A landscape with many valleys, sampled at points; each row gives a point and its height.
From any point a ball rolls to the lowest of the 4 points nearest to it. It stops when none of these is lower. Distance is the straight distance between rows; heights are no part of it.
(583) h=343: -32 27 -11 -22 -7 -4 -25 19 20 -17 -20 31
(791) h=556: 59 -38 -46 47 14 13 -10 0 -50 28 44 -55
(449) h=597: 45 -32 55 12 -2 1 79 -36 -22 24 20 -8
(340) h=746: 35 0 -7 31 27 -7 -1 18 -25 12 21 -36
(533) h=288: -42 2 7 -28 -28 -6 -6 12 47 -20 -54 23
(771) h=742: -1 3 31 3 -19 -4 34 0 34 -4 -47 -2
(253) h=623: 28 7 19 17 12 -12 19 13 -9 6 3 -21
(529) h=765: 18 15 19 12 0 -12 14 14 3 4 -8 -13
(698) h=286: -22 -2 -86 -2 7 25 -58 -31 -12 -6 35 29
(198) h=386: 15 10 -38 16 22 11 -4 -21 -17 15 24 20
(24) h=150: -58 -17 6 -47 -30 21 11 -37 40 -23 -4 51
(368) h=938: -22 0 29 -2 -28 -11 11 9 54 -13 -68 -8
(374) h=696: 6 21 31 2 -13 -20 13 29 27 -7 -41 -24
(700) h=63: -77 -6 5 -48 -33 16 -11 -15 53 -37 -30 42
(14) h=678: 43 -19 29 6 1 10 72 -44 -9 28 25 20
(255) h=331: -60 13 -12 -45 -16 15 -15 -7 28 -25 6 50
(26) h=101: -13 42 -18 0 0 -13 -35 44 19 -10 -35 -4
(444) h=326: 32 -24 77 8 7 -32 5 36 -35 12 -13 -67
(504) h=375: 37 -48 79 8 -5 -21 51 -3 -30 19 -5 -53
(16) h=458: 42 -16 -48 42 22 17 -7 -14 -32 22 33 -22
(171) h=337: -21 18 -37 -9 7 6 -26 -5 -3 4 12 34
(480) h=319: -52 11 -24 -45 -10 24 -14 -32 8 -27 40 53
(550) h=909: 21 18 -11 21 18 -9 -10 17 -5 7 2 -11
(685) h=534: 14 3 5 -2 4 12 35 -34 -11 23 20 30
(747) h=777: 3 0 21 -4 -19 -4 35 -5 20 5 -26 12
(721) h=529: -20 11 6 -18 -13 3 7 2 25 0 -26 30
(208) h=305: -66 24 -6 -37 -26 -4 -30 26 48 -37 -38 30
(662) h=771: 31 0 22 22 19 -19 -3 37 -16 4 -2 -49
(258) h=383: 28 -24 44 5 -13 -3 66 -27 1 12 0 -2
(411) h=192: -16 27 -54 6 15 2 -53 17 4 -6 -7 13
(597) h=453: -55 22 -64 -20 6 9 -67 9 3 -32 18 26
(314) h=114: 5 12 -65 14 18 13 -41 -11 -10 7 18 17
(285) h=612: -3 -8 19 -10 -15 8 45 -31 19 15 -12 32
(349) h=377: 40 -23 63 15 6 -22 31 13 -36 15 6 -48
(566) h=291: 26 -48 89 13 -14 -21 41 2 -8 5 -39 -55
(655) h=376: -51 23 -44 -30 3 18 -43 -16 4 -25 37 44
(217) h=629: 28 1 29 9 3 -4 40 -6 -9 14 2 -5
(528) h=297: -31 -17 12 -34 -20 17 31 -49 23 2 0 60
(695) h=577: 16 -11 31 -2 -13 3 53 -22 10 12 -10 14
(405) h=320: -57 42 -15 -35 -15 -6 -57 50 38 -36 -44 18
(423) h=295: -4 11 -42 -6 12 14 -22 -31 -12 10 31 37
(15) h=766: 46 -41 -5 40 24 -11 -36 35 -49 16 18 -80
(598) h=379: -56 12 -82 -27 2 34 -61 -32 2 -38 58 35
(254) h=338: 32 -8 -73 36 10 16 -29 -7 -28 21 23 -12
(153) h=485: -8 23 -18 -6 10 3 -11 -1 3 1 0 25
(211) h=643: 54 -22 -5 36 32 10 24 -29 -46 32 54 -21
(495) h=363: -62 22 -40 -39 -3 23 -33 -26 11 -40 53 45
(166) h=378: -27 -8 14 -16 -24 4 24 -25 35 -3 -29 34
(785) h=502: 38 -5 30 20 11 -13 26 14 -18 14 12 -32
(430) h=794: 18 30 -10 27 16 -16 -30 51 0 -3 -16 -42
(707) h=620: 35 -5 -38 43 21 -1 -28 26 -24 6 11 -43
(186) h=490: 38 -15 48 14 3 -9 52 -5 -19 17 11 -24
(369) h=712: 52 -26 12 31 34 -5 14 1 -46 25 37 -45
(244) h=163: -52 -6 14 -33 -26 11 9 -16 43 -17 -38 38
(453) h=567: 68 -46 -50 43 14 23 2 -22 -56 36 56 -35
(488) h=94: 24 -27 57 10 -12 -12 55 -11 7 8 -23 -26
(177) h=90: -3 29 -54 21 15 -2 -60 37 1 -5 -20 -12
(497) h=257: -42 5 -6 -41 -17 22 4 -31 11 -12 21 60
(379) h=255: -35 34 6 -17 -20 -9 -24 36 38 -18 -54 16
(38) h=334: 26 -18 67 10 -11 -26 28 30 -10 0 -26 -61
(599) h=313: 27 -36 88 3 -10 -33 21 26 -22 10 -34 -68
(2) h=417: 18 7 -24 5 18 11 7 -31 -16 20 29 30
(406) h=444: 13 -9 53 8 -21 -22 29 19 23 -10 -43 -41
(67) h=793: 11 10 7 3 3 -5 24 -2 3 10 0 7
(689) h=570: 38 0 7 16 16 3 40 -27 -21 21 30 4
(637) h=516: -52 36 -63 -11 7 1 -85 32 11 -35 -4 14
(519) h=264: -54 13 -2 -36 -24 1 -16 11 34 -19 -32 41
(367) h=772: 40 -21 40 25 29 -25 1 26 -46 15 14 -60
(801) h=704: 38 -3 -14 36 25 -14 -35 47 -23 3 0 -65
(674) h=336: -32 11 -29 -30 2 15 -17 -34 2 -6 30 54
(466) h=369: -60 38 -28 -34 -6 1 -49 19 21 -29 -7 34

Two balls start at each pair of points below. Name the first point that both come to, or write -.
(166), (771) -> -
(533), (528) -> (700)
(597), (598) -> -
(211), (695) -> -
(186), (340) -> -

For each start below, name every point that the ball comes to, in order.
(791) -> (16), (254), (314)
(14) -> (258), (488)
(801) -> (707), (16), (254), (314)
(519) -> (244), (700)

Where does a ball stop that starts at each point below?
(15) -> (314)
(550) -> (488)
(285) -> (700)
(38) -> (488)
(217) -> (488)
(453) -> (314)
(662) -> (488)
